Points on a hilly landscape, in no order, each with its height.
From any point a ball rolls to the lowest of the 2 points nearest to it. It stops when none of these is lower. Distance is the straight distance between rows; heights are no part of it.
<707>: [ 12  27   7 -14 -14   3 -12   1  -8  13  -7 -15  -5   2   2  16  -2  -6
  -1   3   7  21 -21  -4 -13   0   4   4   1   1]  h=51.7
<972>: [-17   6  -1   8   9  -7  12  -7 -11 -10 -22   9 -30   0   2 -10 -12  -9
  -3 -13 -15   0 -13   0   7   7  -2   7 -32   0]  h=28.2
<543>: [ 10  22   7  -9   2  10   7   8  -5 -11 -14   9 -14   9  -6  13 -16 -12
 -16  -7 -18   0 -20  -3  -6   0  -8  13 -17  -2]  h=8.6
<1434>: [ -6  -3  -9  -2  12 -13 -22   6  -3  -1 -10  -8  -1   9  -2  23  -5 -10
 -19  11   4  -9 -19  -7  -9  -4  13  13 -11   2]  h=41.5
<753>: [ -4 -13 -18  -4   3 -21  -3  -8   7  -5 -13   3   0  -1   0 -10  16  -5
   4  -3  -3  -5 -11  -3   0   6   0  12   0 -11]  h=19.6
<749>: [  6 -18  -8   0  16  19   0   8  -1  -5 -15  18  -2  -8  -5   8 -15 -13
   0  -2 -11  -5 -15  11  12   6   2   3  -8   0]  h=38.0
<705>: [-17 -23 -17  -3  27   3   2  -3   6 -12 -19  21  -4  -5   3 -19  -7  -1
  -2   8  -1 -12 -13   2  -2  23  -3   2 -17   3]  h=26.0
<906>: [ -5   5  -7  -3   2 -23 -14  -4   2  -5 -13  -5  -4   1   0   0  10 -10
   6  -1  -4  -3 -22 -14 -10   3   6  15  -5  -4]  h=17.8
<1444>: [ 13  -6   9   3 -20  -7 -12   2   1   1  -6   1 -11   8   2  20   7  -1
  -9  -4  -5   7   5 -14  -4 -14   4   3   3  -4]  h=13.6
<238>: [  3  14   1  14 -10   0  -1   5  -3   4  10 -18   8  17  -1  17   9   6
  -1   6   1  -4   9  -4 -10 -14   1   1  13  -2]  h=55.4
<1556>: [ 18  -9   2   0 -20  -2 -28   3  13  19  -3   0   4  -3  -2  -2  30   1
  14  -1   3  22 -23  12  13   0  10   0   7   8]  h=56.1
<1590>: [ -3 -28   4  -7   6  -3 -20   4  -8  10  13  -3  -3   4   2  15  -3  -4
 -15  16  16   4   5 -11   0 -21   1   4   4   4]  h=20.5
<165>: [-13  -1   2   1  -3  11   6   1 -16  12  22 -18   7   2   9  -5   0  -1
   4  10   9   3  28  -7   0 -15  -4 -19   9   6]  h=16.3
<1562>: [ 22  12  17  -6 -33   7 -30   9  -2  12  -5 -14  -6  17  -1  20  -2  13
  -9   6  20  12  12  -4   4  -6   1   7  -2  23]  h=43.3
<1066>: [ 10 -26  -4  -4   7  26 -11  18  -4   7  -3   6   4  -7 -11  23 -11 -10
  -6   1  -2  -5  -1  11  16  -9   6  -4   4  11]  h=38.2
<94>: [  7  23   7  -6 -16   4 -21  17   7  17 -11 -14   7   2   2  18  12  -5
   0   8   4  17 -25 -11  -4  12   8   4   1   3]  h=53.2
<1629>: [ 22 -13  14  -3 -17  13 -16  13  -5   2 -10  13 -10  -7  -5  -2   5  -2
  -4  -6 -11   5   3  -1  14 -12   1  -3   4   0]  h=12.2
<1079>: [ 16  16  -4 -11 -11 -23  -6 -16 -11 -19  -9  -4  -7  16  -4  17  -5  -9
   0 -10  -2   7 -11 -32  -7  -1  -4  15 -12  11]  h=19.0
<736>: [-16   0 -19   2  12  -3  14  -5   0  14   1 -12   3 -10   2  -1  -9  -4
  11  -2   8  -1   2   5  -8   5  -8  -6   2   0]  h=32.3
<1625>: [-11 -24 -12  -7  16  -1   6  -1  12  -6 -12  11   4  -8   1 -27   2   4
   3  13   6  -5  -6   1  -2  16   0   6   2  -6]  h=23.8
<1201>: [-19 -26 -15  -4   6   6   5   4  23   5  17 -12  11  -2   6   2  24  -4
   6   2   7   0   3  -1  -3  -6   2 -14   7  -2]  h=31.9
<398>: [-14 -12  -8  -2  12   4  16   3  15  -6  16  -6  23  -6  -3  -8   7   6
  20  -6 -16  -9   8  15  15  10   4  -3   9   9]  h=63.1
<1106>: [ 10   0   7  -5  10  -4  13 -11 -19 -18   0  16 -11   2  10   2 -24   4
 -18   2  -8   6   7 -20  -9  -1 -10  -2 -15  -9]  h=20.3
<1308>: [ 13  47   0  -9 -20   3   2  -9 -14  -4  -5 -16  -3  11   0   5   2   5
   7 -13   2  12  -2 -16 -19  -2  -6   7   1   3]  h=21.7
<424>: [ -3  12  15   3 -16  12   1  10  19  -1   6   3   4  -5  -3 -29  28   8
  -1   9  -9  -2  -4  16  15   1  11  -7   3  -6]  h=23.9
<598>: [ -2  25   1  21   4  -9  13 -15   0  -3  16  -4  10   2  -2 -17   4  17
  -7   9  -5  -3  16  -2  -7   2   9 -16  -2   7]  h=60.0
<1381>: [  8  -6   0  -4   4  20  -6  10  -8   8 -12  10 -10 -12  -6   9 -15 -10
 -11   2  -4   9  -5   7   2   0   6  -3  -1  -3]  h=35.9
<1264>: [ 18  16  22  -3 -17  -3 -23   9  -5   5  -2 -16   0   7  -5  15  -3   6
   7  10  15  10  -1  -7   0 -12   5   9   7  16]  h=40.4
<726>: [ -1 -25 -10  -8  13 -20   0 -11   4 -10 -13  21  -3   5   1 -10   5  -1
  -6  -2 -12   0 -19  -9   3  10  -7  17  -6 -14]  h=21.2
<700>: [  5  22  12  -3   8 -12  11 -16  -6 -28   1   7 -14  -3  -1 -10 -15 -19
   3  -1  -1   8 -21 -14  -6   3 -10  14 -11 -13]  h=18.8
<854>: [ -7  -2 -11 -12 -14   4  -4   0 -13  23   5 -21   0   4   8  21  -3  -1
   8   2  14  10   3   2 -14  -4   2  -9   8  13]  h=47.0
<1584>: [ -4 -13   0  -7  17  -3   3   2  12  -8  -4  16  -9  -3   7 -11   3  -6
 -21  14  -3   7 -13  -1  -4   5   3   2 -12 -22]  h=21.0
<1402>: [-18 -10 -17  -3  12  -1  -1  -1  11   4  -4  -7  10  -7   4 -20  15  -2
   7  10   3   0  -6   1  -6   2   4   0  11  -4]  h=22.2
<1045>: [ 14 -29   0  -2  -8   1  -3   2  -7   4  -6  14 -11 -13  -1  -4   0  -1
   0  -9  -7  10   9  -6  20  -5   0  -2   1  -6]  h=19.2
<1182>: [-11 -32  -6  -3   9 -13  -7   2   7   3   7  -2   2  -4   5  -6   5  -2
   3   9  14  -2   9  -9   1  -9  -2  -1  13  -6]  h=35.1
<437>: [-20 -15 -12  -1   4  12   5  -1   7  -1  13  -8  10 -17   6 -33  14   3
  10   7   4   1  20   1  19   2   7 -21   2  16]  h=20.0
<1386>: [  8 -11  14   5 -14   5   2   2  -4   0   9   2  -1  -3   2  -2  -3  -2
  19 -10  -3   2  18   6  13 -16  -5  -4  16  -1]  h=33.4
<318>: [  2  22   6  16  -7  16  11 -13 -23  -2  22 -12   6  16   4  -4   7  16
 -13  12   7  -4  41   2  -3 -10  -2 -18  -2   1]  h=9.3
<68>: [  5  10   5  11 -13   0   2  -2  -6  16  18 -26   6  11  -1   6  -2  12
   8   5   0   9   7  -6  -5 -23   0   0  21   8]  h=53.7
<82>: [ -4 -22   6   1  19 -11   4 -10  13 -13   0  20  -8  -5   7 -26   1   7
 -17  15   7   5  -2  -8  -1   6  -3   4  -8 -14]  h=24.4
<852>: [  6  -2  -2  -9   7 -14   1  -5  -3 -10 -12  11 -13   0 -10  -8   3 -17
  -2 -15 -24   8 -31  -8   6   2  -3  17 -17  -3]  h=28.7
<1569>: [  2  32   5  20   1 -12  25 -18  -6 -10   9   7  -2   6   5  -3  -5  18
  -3 -11   0  -2  18   5  -9  -2  -7   1  -5   1]  h=24.2
<74>: [ 14 -31  -9  -6  -6  -1 -26  -4   5  14   1   9  -1  -1  -3  -6  32  -3
   8 -10   0  17 -25  13  17   2   9   6   7   0]  h=57.2
<63>: [ 10  19   4 -10 -23  -1 -28   3  10  23 -14  -2 -13   7  -2  30 -12   4
  -3  -3  10  20 -17   7  -4   2  -1   8 -13  20]  h=39.9
<1577>: [  6  27  -7 -12 -17   2  -5  -4 -19  -2 -22 -13 -16   5  -2  10  -3  -8
   9 -10   2   7  -8 -17 -13   4   2  11  -8   7]  h=24.1
<434>: [ 11  22  12   6  -8   4  14  -3   0 -10   3   3  -9  13   1  13  -9  -2
  -6  -6  -1  -7   9   6 -10  -4 -11  11   1 -13]  h=30.2
<139>: [ 15 -10   3  -7   3  -1  -2   2 -16 -11 -11   9  -9  -4   0   7 -19  -3
 -11  -2  -9   4  -1 -14  -6  -4  -2  -1  -4  -2]  h=25.9
<1553>: [ -5  17  -9  -7  -3  -2  -4  -7 -24   8   7 -19   1  11   7  10   1  -3
  -5  12  13   3  10  -8 -20  -1   1  -1   2 -10]  h=11.9
<113>: [ -9  -8   7  10   2   1  16   0  15  -2  11   6   0 -10   4   1  -4   0
   1  -5  -2  -2  12  14  11  -1  -2  -3   6  -7]  h=28.8
<644>: [ -1  34   5   5  -3   0  11  -4  -7   7   0 -15   5  -9   0 -15  -8   2
   9   1  -9  14  -6   1  -9  -8   0  -2  11  -4]  h=29.0
<510>: [ 15  13  13   0 -18  -1 -13 -10 -13  20  11 -23   7  10   3  15  -5  19
   9   7  13  16  11  -3  -5 -24   1   4  11  21]  h=50.6
<441>: [-12 -21   6   1   4   1   0  -4   0 -12   2   1  -3  -8  14 -19  10   8
  -4  11  14  -6  32 -10   9  -4   4 -22  -6   1]  h=20.9
<1246>: [ 13  16  10  -1 -10   9 -17  12  -5  -2  -7  -2  -2  18  -3  24  -1  -2
 -14   4   6 -10   0  -1 -11  -2   1   8  -1  -7]  h=9.0
<111>: [ 20  33  14  13  -5   7  15  -6   2 -23  -1   8 -12  17   1  -1 -11   8
  -2 -14  -2 -15   7   1 -13  11 -16  12  -6 -14]  h=28.5
<425>: [ -4 -24 -12  -8   5 -20  -4  -5   7  22   6   2  -1 -17  -1  -2  -2  -4
  13  -2  11  12 -15   3  -3  -5 -15   3  16   0]  h=41.2
<874>: [  3  -5   8   6  10 -20  10 -18  -2 -18   1  16  -1  -6  12 -18   2  18
 -10  11  18  -9  14 -19  -6  10  -6  -8 -17 -11]  h=27.0
<594>: [ -5 -22  -8   1   9  -9  -3  -1   8  12  12  -4   6 -15  -3 -18   4  -2
  20   0   5   6  -9  11  13   1  -4   4  24   0]  h=42.9
<281>: [-12 -16  -9   6  23  -8   5  -7   0 -16 -11  12  -6  -3  15 -15 -19   2
  -8   8   2 -20  -3  -1  -4  18  -2  -4 -24  -4]  h=28.9
<377>: [  1  -1   0   1  13 -30  14 -13  -1 -10  -7  13 -10  -2   8 -13 -12   7
   7  -5   1  -2  -5 -14  -7  12 -19   7  -9 -15]  h=19.1
<135>: [ -1  22   1   9   7 -24  23 -20  -7 -12   2   4  -4   3  13  -8 -12   5
   5 -12   1  -2  10  -9 -11   6 -14   9  -5  -9]  h=22.1
<1287>: [ -4  23   4  18  -2   2   5  -1   5   5  16 -21  20  19  -1   1   2  11
 -10  17  -5  -6   5  -5  -5  -8  10   2   9  -8]  h=56.9
<816>: [ -2 -12  -6 -15  19 -22   6  -9   1 -11  -9  20 -11   5   7 -17  -1  -5
 -21  -1 -15   6 -20 -16  -6   0 -12   3 -13  -8]  h=23.1
<949>: [ 11 -13  -2  -9  15 -10 -26   5   1  -3 -14   5   1  -5 -16   1  -1  -8
  -3   9  -3   6 -28   1   1   4  11  17  -4   8]  h=37.5
<750>: [ -1  13  -5   6  -4 -12  11  -8  -7  16   5  -8   7  -7   0  -7  -9   3
  20  -7  -4   8   0   4  -9 -11  -3   1  16   3]  h=25.5
<1614>: [ -3 -23 -13  -8   4 -21  -3   2   6  21  -2   2  -1   1   1  -4   9  -1
   3   7  20   3   1 -19  -9  -7 -12  -5   6  -6]  h=37.3
<1693>: [-13 -17 -23  -6  10 -14 -16   3   3  10 -15   0  -9   4   1   6   8 -11
 -15   5   2  -3 -19 -13  -6  -3   7   9 -10   2]  h=42.6
<1212>: [ -1  12  13  -9 -15  25 -13  11 -19  14   8 -21   5  15  -5  23  -4   4
   2  11  21  -4  13  15  -5  -5   2  -1   9   6]  h=20.6
<793>: [  9  13   4 -12  -6  11  -8  12  -9  -1 -14   4  -6   8  -3  17  -7 -12
 -22   7  -6   1 -15  -5  -7  -3   8   5  -9  -4]  h=3.1
<580>: [ -5 -22  10   4  14  -7  10  -8  -4 -18   8  10   1 -10  11 -10  -8  13
  -9  16  14 -12  26  -9   3   4  -6 -16  -8  -8]  h=23.7
<1421>: [-16  30   2  16   6   9  23  -2  -3   4  25  -1  10  -1  -5   0  -8  15
 -12   5   2 -12  20  14  -1   2   9 -23  -8  11]  h=18.2
<412>: [-17  12  -2  12   8  -2  16  -7  13  -5  10   0  15 -10   1 -13   3  10
  -1  12   4 -14  12   7   0   9  10 -10  -3   5]  h=61.3
<661>: [ 16 -15  16   0 -20  10 -21  12  -7   4   0   3  -8  -8   6  -8  14  -3
  12  -5  -8  -4  17  -2  25 -17  -1   2   8   8]  h=20.8
<80>: [-17  13 -17   7  -1 -18  -2  -3   3   4 -17 -17  -6   2   9  -3  15  -6
  14  -7  -7  -7  -9  -7 -10   3   7   7  -2  -5]  h=16.1
<1543>: [ -4  28  -7   5 -16  -6  -7   8   2  11 -15 -19   1   7   6   8  20  -3
  11  -5 -10  -1 -15  -1 -11   4  15   4  -2   0]  h=14.3
<33>: [ 15  17  16  -4 -36   7 -20   1   1  22   2 -20  -2  18   1  18  -3  20
  10  -6  19   9  14   4  -3 -18  -1   3  12  28]  h=46.6
<230>: [ 10 -23   1  -9  12  -1 -12  10 -17   2  -1   5  -4   5  -5   8 -10  -1
 -28  17   1   5   0 -10  -5 -18   1  -5  -3   7]  h=25.3
<556>: [  0  -9   1  -3  -7  24 -17  22   4   8   1  -5   0   0  -8  28  -3 -11
  -2   0   9  -5  -4  12   5  -3   8  -3   4   9]  h=35.6
<396>: [ -9  26  20  10  -7  22  14  19  14   3  10  -4   9   9 -12 -15  -8   9
  -4  -1   1 -19  10  18  12   1   0 -14  10   3]  h=23.2
<1145>: [-11 -43 -22 -11   8   8  -7   5  15   4   4  -2  10  -6   0  -2  13  -4
  14 -19   7   4   8  -9  15   6  -4 -15   4   8]  h=29.9
<1258>: [ -5 -15   1   1   8 -30  15 -12   5  -3   6  11   0  -6   8 -10  -4  10
   6  -6  -1  -1   0  -1  -4  -1 -19   5   6 -16]  h=22.4
<273>: [ 11 -10   9  -4 -11   5   4   4   9  -3   2  15   5  -9 -12  -8  22  -2
   9 -14 -13  -7   0  24  20   7  -5   6   4 -15]  h=22.9
<1120>: [  8   3  10  -2 -20   2 -28  16  10  16  -3  -8   0   0   1  11  24   1
   4   3   2  14 -23   0   5   1  10  -4   3  -2]  h=54.6
<641>: [ -8  27  10  13  -2  23  24  10  17   0  18  -2  15   6 -12   3  -8  11
  -4  -4  -3 -16  22  12   6   3   6 -20   0  14]  h=20.7
<455>: [ 11   4   3  -8   0  -7 -25   7   2   6 -10  -2  -4  -5  -7   8  -3  -7
  -9   7   3  24 -29  -2   1  -7   6   9   0   9]  h=35.5
<99>: [-12  35 -12   2  -3   4  13  -6 -21  13  17 -21  11  13   6   4   0   3
  -4  15   6   6   4   5 -18  -5  -5  -7   4  -4]  h=14.0
<912>: [ 17 -17  -2 -20  14  -7   2   3 -26  -8 -10   3  -5   6  -3  12 -13  -5
 -24   7  -6   4  -2 -18 -11  -7  -2  -8  -8   8]  h=28.3
<1179>: [  9  -2   6  -4  15  -6 -17   5  -4  -9  -8  -4   0   0  -6  11  -7 -10
  -4  14  -1  -6 -18 -10  -9   2   5  15   0  -2]  h=39.6
<127>: [-22 -28 -20  -9  13  12   0   5  19   2   9   7   6  -6   2  -8  19  -3
   2  -4  13   5  10   0  10  13  -3  -8   4   3]  h=30.7
<653>: [  1  -5   1   6 -14  -4  -8   4   8   6  -2  -2  -2  -2   3  11  13  -2
   7  -7  -6   3   2   1   3 -10   7   1   8  -6]  h=18.0
<170>: [ 14  24  12  -3 -18   0  -2  14   4   0 -13  -2   1   6 -11  -2   1   3
   7  -7  -6  -4  -7   2  -2   2   1   9  11   0]  h=16.2
<600>: [-22   4 -17   9   2  -4  10  -4  17   1  10 -11  18  -2   2  -9  10   2
   2   0 -13 -11  -1  10  -5   6  18  -9  -1   3]  h=62.2
<976>: [ -2  -8   8  -2  13 -14   4  -7   4 -12   1   5  -4  -8   7 -21   0   1
 -10  13  13   6  10 -19 -10  -2  -4  -2  -5 -15]  h=27.4
<250>: [-15  19  -1  12   6  -7   9  -8  -5  -8 -11 -11  -6  -2   2   2 -15  -4
  11  -4  -2 -14   0   7 -11   9   1   7  -9  -6]  h=29.6
<1183>: [ 11 -31 -12  -3   9  -7   5  -1  -5  -7 -16  26  -2   4  -2  11   0   0
  -8 -20 -22  -1 -18   3  24  -3  -3   0   1   7]  h=24.0
<528>: [  3  -6  11   0  -4  25  -7  24  11  -1  -1   5  -2   8 -10  15  -4 -10
  -9   3   5 -12   1  12  10   2   6   1   1  -8]  h=33.3
<1409>: [ -1  22   7  13   7   4  17  -8 -15 -15   1   9  -6  -8   8   3 -23   7
   2  -1   7 -20  14  12  -8  19   1  -5 -22   4]  h=15.1
<822>: [ 10   9  12 -11  10  -8  10  -6  -1 -13   2   6 -13  -4  -2  -1 -18 -16
 -11   2  -8  17 -18 -13  -6  -8  -9   9  -9 -13]  h=22.6
<910>: [  8  19   8   7  -5  15  -3  -7 -33  -2  15 -19   8  19   5   4   8   6
  -6  18  11   0  29  -4  -7 -10  -3  -3   3  -4]  h=9.9
<1225>: [  0 -24 -16  -4  13  16  -2   6  -3   4 -10   7   4 -12  -9  21 -14  -9
   1 -13  -2  -2  -1   3  11   5   1  -6   0   9]  h=40.1
<633>: [ -9 -20  -2  -2   6  19   2  10  21  -6  15  -6  17  -3  -9 -11  19  -7
  15  -6  -6  -1  11  11  18   3   5  -2  13  10]  h=63.5
<353>: [-16 -11 -10  -2  14   8  -5   4  14  -2  -8   5  -5  -9   2   0  13 -10
 -13  14  -5   0 -13   6  -3   8  13   2  -9 -11]  h=18.1
<1451>: [ -5 -50 -15 -12  20   4  -3   5   8   2   2   8   6  -6  -1   4  -1  -4
   3  -5  15   2   6 -14  16   3  -7  -7   8   2]  h=28.6
<1357>: [  1 -31  11   5   0   1   0  -3   5   5  24   2   2 -10   4  -3   3  -5
  21 -13  -2   3  10   5  27 -15 -12   1  19   6]  h=32.1
<194>: [ -2 -34 -20  -8   5 -20 -12   5  10  22  -4  15  -5  -8  -5  -7  11  -1
   5  -1  16  12 -14  -8  -1  -2 -13   1   2   0]  h=39.2
<222>: [ 15  36  -2  -7 -15  -5   4 -20 -15 -20  -2  -9  -8  23  -1  14  -1  -8
   3 -11   7   8  -2 -26 -14  -2 -14  16  -8   1]  h=20.2
<1479>: [  6 -36 -28   0  14 -10  -5   1   4   8  -6  19   3   3  -3  23  -1  -5
  -5 -19  -4   3 -13   0  22  -4  -8   0   1  12]  h=25.2
<725>: [  7  27  25   9 -12  14   1  19  11  -2  -2   2   4   9  -7 -18  -4   8
  -2  -2  -3 -13   5  11   5  -3 -11  -3  18  -9]  h=20.1
<283>: [ -3 -10  -2   3   7 -12   7  -5   6   1   5   9  -6  -5   8   4  -4  -5
   0   2   1   3   0   2  -6  -6  -8   6   9 -15]  h=25.6
<781>: [ 15  33  21   6 -14  19   4  10  -4  -1   0 -16   4  19  -7  -5   0  15
  -6   1   8 -10  14   0  -4  -7 -11   1  16  -6]  h=14.4
<576>: [-15  28   3  24   2 -10  28 -12   3  -7   8   3   5   3   3  -4 -13  10
   5  -8  -9 -15   3   9  -4   2  -2   3  -1   2]  h=26.4
<863>: [  8 -13   3   6  15  15  -3   9   7 -14  -9   7   6 -14  -6  -3  -6  -9
   5   0  -4 -12  -5  15   6  10   6   6   2  -8]  h=35.8
<96>: [-18  24  -9  12   4   8  17  -8  -8  14  25 -15  16  12  -1   0  -9  10
  -5   8  -3  -5  10  11  -9   0   7 -11   0   1]  h=16.0
<389>: [  7  13  -9  -6 -14   0 -12   2 -17   7 -20  -8  -8 -14  -3   2  -6  -5
  10  -8   4  13  -7  -7 -11   0   8   4  -1   7]  h=26.9
<530>: [  9   4   2  -4 -17   3  -2  12   9   3 -13   9  -1  -8 -10  -3   7  -2
   7 -15 -11  -5 -12  16   6   5   0   1   8  -7]  h=19.8
<263>: [  5  41  10  11   3  14  21 -10 -16  -8   2  -1   5  -7   0  -7 -20  11
   3   4   9 -13  13  15 -14  10  -1  -6  -7   6]  h=12.0
<907>: [ 19  36  10  12   0  13  13 -12 -23 -14   6  -9   3   9   1  -7 -10  12
  -6  11   6  -9  24   8 -21   8  -4  -2  -9  -1]  h=9.4
<307>: [  5   0  12   8 -15   2   6   1  15  -8   8   8  10  -7 -12 -15  15  12
  13 -11 -14 -15   7  26  18   9   2  -2   5   0]  h=26.2
<133>: [  3  15  13  15  10  -7  13 -12  -5 -28  -8  12 -11  -4  11  -7 -27   3
  10  -2  -3 -18   3   7  -3  23   4   3 -19  -1]  h=18.9
<1187>: [  7  16  11  -3   5   4  14  -3  -7 -22  -8  23 -17   3   0   4 -21  -1
 -18  -2 -10   3  -5  -8  -5   6  -4   2 -24  -6]  h=14.1
<821>: [-15 -27 -14  -3  -1   8  -5   3  11   7   6  -7  11  -6   1 -30  20   3
  11   8   1   8   5  -1   6   2   2  -7  14  10]  h=21.3
<981>: [-13 -10  -2   5   6 -13  14 -12   7 -11  -3  21  -7 -11  15   0  -7   5
  -6  -8   0  -7   4  -1   4  11  -1  -5 -14 -10]  h=34.8
<782>: [ -5  12   6  19  -6   0  11  -5   4   2  13 -11  18  10  -2 -17   8  12
  -7  12  -8  -8  15  -5   7 -11  10 -13   5  -6]  h=58.6
<1609>: [-25 -27 -15 -15  17   5  13  10   3   7   9  -3  11 -10   2  -6   2   3
   9  -1  15  -3  26 -12   5  11 -16 -19  -4   6]  h=35.7
<1269>: [-15   3 -10   6  12  -5   5  -3  -3   3 -10  -1  -3 -15   2  -2  -8 -12
  17  -6  -4  -6 -11   9  -4  11  -5  11  -2  -6]  h=31.1
<128>: [  6  20  -6 -20 -13   4 -11  -3  -9  13 -16  -1 -19  12  -5  26 -17  -3
  -6  -4   6  17 -21   3 -13  -7  -1  13 -12  21]  h=42.2
<987>: [ -7 -11  12   4   4   4 -20   7   2   6  11 -15   5   1   2   8   5  -5
  -3  20  11  -1   3  -2  -1 -14   6   2   8  -4]  h=14.2
<819>: [-13 -24  -7   1  14 -13  14  -4  -3  -9 -12  13  -4   1   9   2 -19   3
  -3  -1  -3 -14   9 -11  -1   9 -13   1 -12  -9]  h=31.7
<131>: [-17 -16  -9  -4   4  -8  -1   4   9  16  19 -19  10   0   5   0  11  -2
   1  13  14  -1   7 -11  -8  -9   1  -8  15  -4]  h=33.2
<1259>: [  0   1   8   7  -6  18  13  14  13  -6   9   2  13  -6 -11  -6   4   1
  11  -7 -12 -16  17  15  16   6   5 -11   8   7]  h=29.1
<418>: [  1 -11   4   3  15   0  -4  -3   9 -16  -7   4   6 -15  -4 -18   3  -5
  12   7  -4  -5 -12  18  -1  17   5  18   4  -5]  h=33.5
<256>: [ -7 -27 -15  -1   4  -7  11 -10  12  -4  -3  29  -2 -16   7 -10   9   4
  -3  -8  -1   0   2   7  15  16   1  -5  -6  -7]  h=37.4
<166>: [ 17 -43  -5  -4   4  -6  -4  -2  -9   1 -10  22  -1  -6  -7   6   2   3
   0 -10 -14   7  -3   0  28  -4  -4  -3   7   1]  h=22.3
<1557>: [ -6  -7 -13  -2  -6  -4  -5  -4  -9  11  -8  -7  -8  -1   0  21  -7  -8
   0  -5   5   0   4  -4 -13  -2   1   0   3   2]  h=45.1
<1696>: [ 15  40  24  16 -11  20   7   1 -11  -9   9  -5   4  18  -7  -9  -2  18
 -21   0   9 -12  26   2  -9   1 -12  -8   2  -4]  h=9.8
<1551>: [ -1   0   7   0   1  25   8  18  12  -2   0   4   5  -6 -10   9 -10  -8
   4  -6   1 -21  12  17   7   5   4  -5   2  -1]  h=31.0
<296>: [ 19   5   3 -12  -7  10 -14   5 -16   5 -18   4 -12 -12 -13   8 -16  -9
  -1   0   0  15 -11   0  -6  -8   5   4  -1   8]  h=31.3
<50>: [-20  13   0  21  17 -13  17  -6   6 -12   0   1   1   3  11  -5  -9   2
  11  -9  -6 -23  -1  10  -2  12   0   9  -9  -2]  h=28.1
<119>: [-15 -19 -23  -2   3 -12  -2   4   1  11  -9  -1  -5   1   5  18  10 -12
  -6  -1   6  -9   0 -13  -8   0   2  -2  -6  -7]  h=43.5
<20>: [  3  19  -4 -23  -4   7   2  -1 -17   1 -12   1 -25  20   1  32 -17  -4
 -15 -12  -9   7 -15  -6 -13 -13  -3  10 -20  18]  h=44.5
<255>: [-10  -6 -10   5   5  14  12   7  23  10  26  -8  28   2 -17 -12   6   5
  13 -13 -27  -2   0  13  19   8  12 -11   4  14]  h=62.8
<1159>: [  2  13   0   0 -14  -1 -10   9   2  -1 -16 -10   9  -1   0  -8  17  -1
  12   0 -11   2 -15   2  -4   4  14   6   6  -7]  h=11.8
<178>: [-12 -28   0   2   9   0  10   0  15   8  20   1   0 -12   9  -2   1  -5
  13 -12   2   7   9   7  16  -2  -9 -12  12  -5]  h=30.4
<626>: [ -6  -8  -3   9   5 -12  11  -7   5   5  15 -10   9  -6  -4  -6  -2   7
  15  -2  -7   0   4   1   0  -6  -1  -9  17  -2]  h=23.0
<226>: [  6   0  12  -2  16 -24   9 -13  -3 -19  -2  14  -8   0   3 -11 -16 -11
   7  -6 -13   3 -19  -5  -3   9 -13  19  -5 -14]  h=15.0
<335>: [ 18   8  14  -3 -16  -5 -22  13   6  11  -9   0  -4   3  -5  23  -5   2
  -1   4   7  16 -12   2  -1  -3   8  13   1  10]  h=37.7
<997>: [ -5  16   2  -2  -3  13  -5  -3 -32  15  20 -30   9  15   5  -7   5   7
  -1  21   7   1  24  -8  -6 -17   4 -16  10   6]  h=13.2
<1253>: [  5 -19  -7  -9  11  -6  -3 -11   3  -9  -9  10   3  -9  -7 -17  14  -9
   9  -6 -10  -4 -21  23  10  16   2  18  -2  -9]  h=31.4
<823>: [-15  -7   3  -1  -1  11   3  -2  -4   1  16 -11   5 -13  11 -15   2   0
   4   3   2   0  30  -2  12  -7   6 -20  -3   8]  h=18.4
<1323>: [-14 -22  -1   2   4   2  11  -7  17  -9  10  19   0 -19   4 -18  17  12
   5  -5   3   3   7  19  18  18   6 -10   3   3]  h=39.0
<1669>: [ -1   1  -1   2  -2  10  -5  10  19  -6  -8   0   2  -4   0  -3  17  -4
  -6   8  -1  -6  -4   5   0   4  12  -1   0 -12]  h=15.6
<1459>: [  1  -6   8  -1  -7   5  -5   0  15 -14  -2  12   2 -12   1 -18  27   5
  -4   2  -5   0   5  11   8   9  12  -1   1 -11]  h=19.3
<202>: [ 12 -15 -15  -8   7 -11  -9  -6  -2   1 -13  14  -4  -2 -11  -4  14  -8
   5 -16 -16   3 -31  10  15   7   0  19 -12   0]  h=30.0
<658>: [  9  31   4   9  -8  24  15  -5 -19  -6  11  -5   5  12   0   4  -7  21
  -8   1  10 -11  30  10  -8   3  -6 -13  -3   7]  h=7.3
<514>: [ -6  -4  -3   5  -6   3  -1   7   7  12   8 -15  10  -6  -4   4   9   0
  18  -6  -7  -2   6   3   6 -10   5  -7  12   8]  h=21.1
<500>: [  3  12   0 -12 -22   7 -15  -1  -7  30   2 -11  -8   3   8  25  -4  -3
   3   0  12  25 -14   8 -17  -2   2  -6   4   9]  h=49.3
<464>: [  6   8   7  -1 -15  18 -13  16  -8   3  -3 -12   4   8  -7  24  -1   3
  -6  11   8 -14  19   1  -7  -3   3  -1   5   3]  h=14.9
<1112>: [-17 -17 -15  -6  10   2   9   0   0   7  -2   7   2 -14   8  -4  -7   0
   1   1  15  -2  11   1  -1  10 -13 -16  -4  -4]  h=34.0
<98>: [ -8  13  10   8   9 -10   5  -7  -4 -22 -16  20 -17  -6   8 -12 -11  -6
   0  -6 -10 -10  -7   3   0  21   5   6 -30   2]  h=24.3
<1396>: [  0 -51 -23  -5  11   1 -12   1  14  13   6  14   5   0  -5  12   5  -7
   0 -13   6  11 -11  -1  17  -3  -2  -2   9   9]  h=26.5
<1533>: [ 19  10   0 -10 -13 -15 -10  -2  -5  -9  -7   5 -11  13   0  17   5  -7
 -15  -7  -9   9  -8 -25  -8  -9   4   9  -5  -2]  h=17.3
<132>: [ -4   9   6  -2  -1   4 -10   8 -11   3   6 -18   1   6   5   8  10  -4
 -12  24  10   3   5  -6 -13  -5   9  -6   2 -16]  h=8.7
<474>: [ 11  10  12 -18   4 -10  -1  -7   0 -15  -1  10  -8   0 -10  -4  -5 -22
  -4  -4 -16  17 -37 -13   6  -2  -9  14  -6   1]  h=26.6
<1221>: [-19   0 -18   7   0   0  17  -7  21   9  17  -3  26  -4  -9 -25   5   8
   2   1 -22  -4  -3   5   9   5  18 -10   7  12]  h=62.5
<1672>: [  8  -2  18   5 -26   8 -13   7  -5  17   5  -1  -7   4   8  -6   8  -1
  18 -10   1   7  13   2  11 -28  -1  -4  14  12]  h=28.4
<1642>: [ 10  52  15  17  -3  -5  17 -11   3 -12   8   2   0  16   1  -3  -4  15
  -6  -7  -4  -6   9   1 -12   5  -6   8  -3  -5]  h=26.3

Where does a ball stop that starts at each point below?
<1556> => <455>
<1066> => <1159>
<1225> => <226>
<425> => <1629>
<256> => <658>
<1609> => <1629>
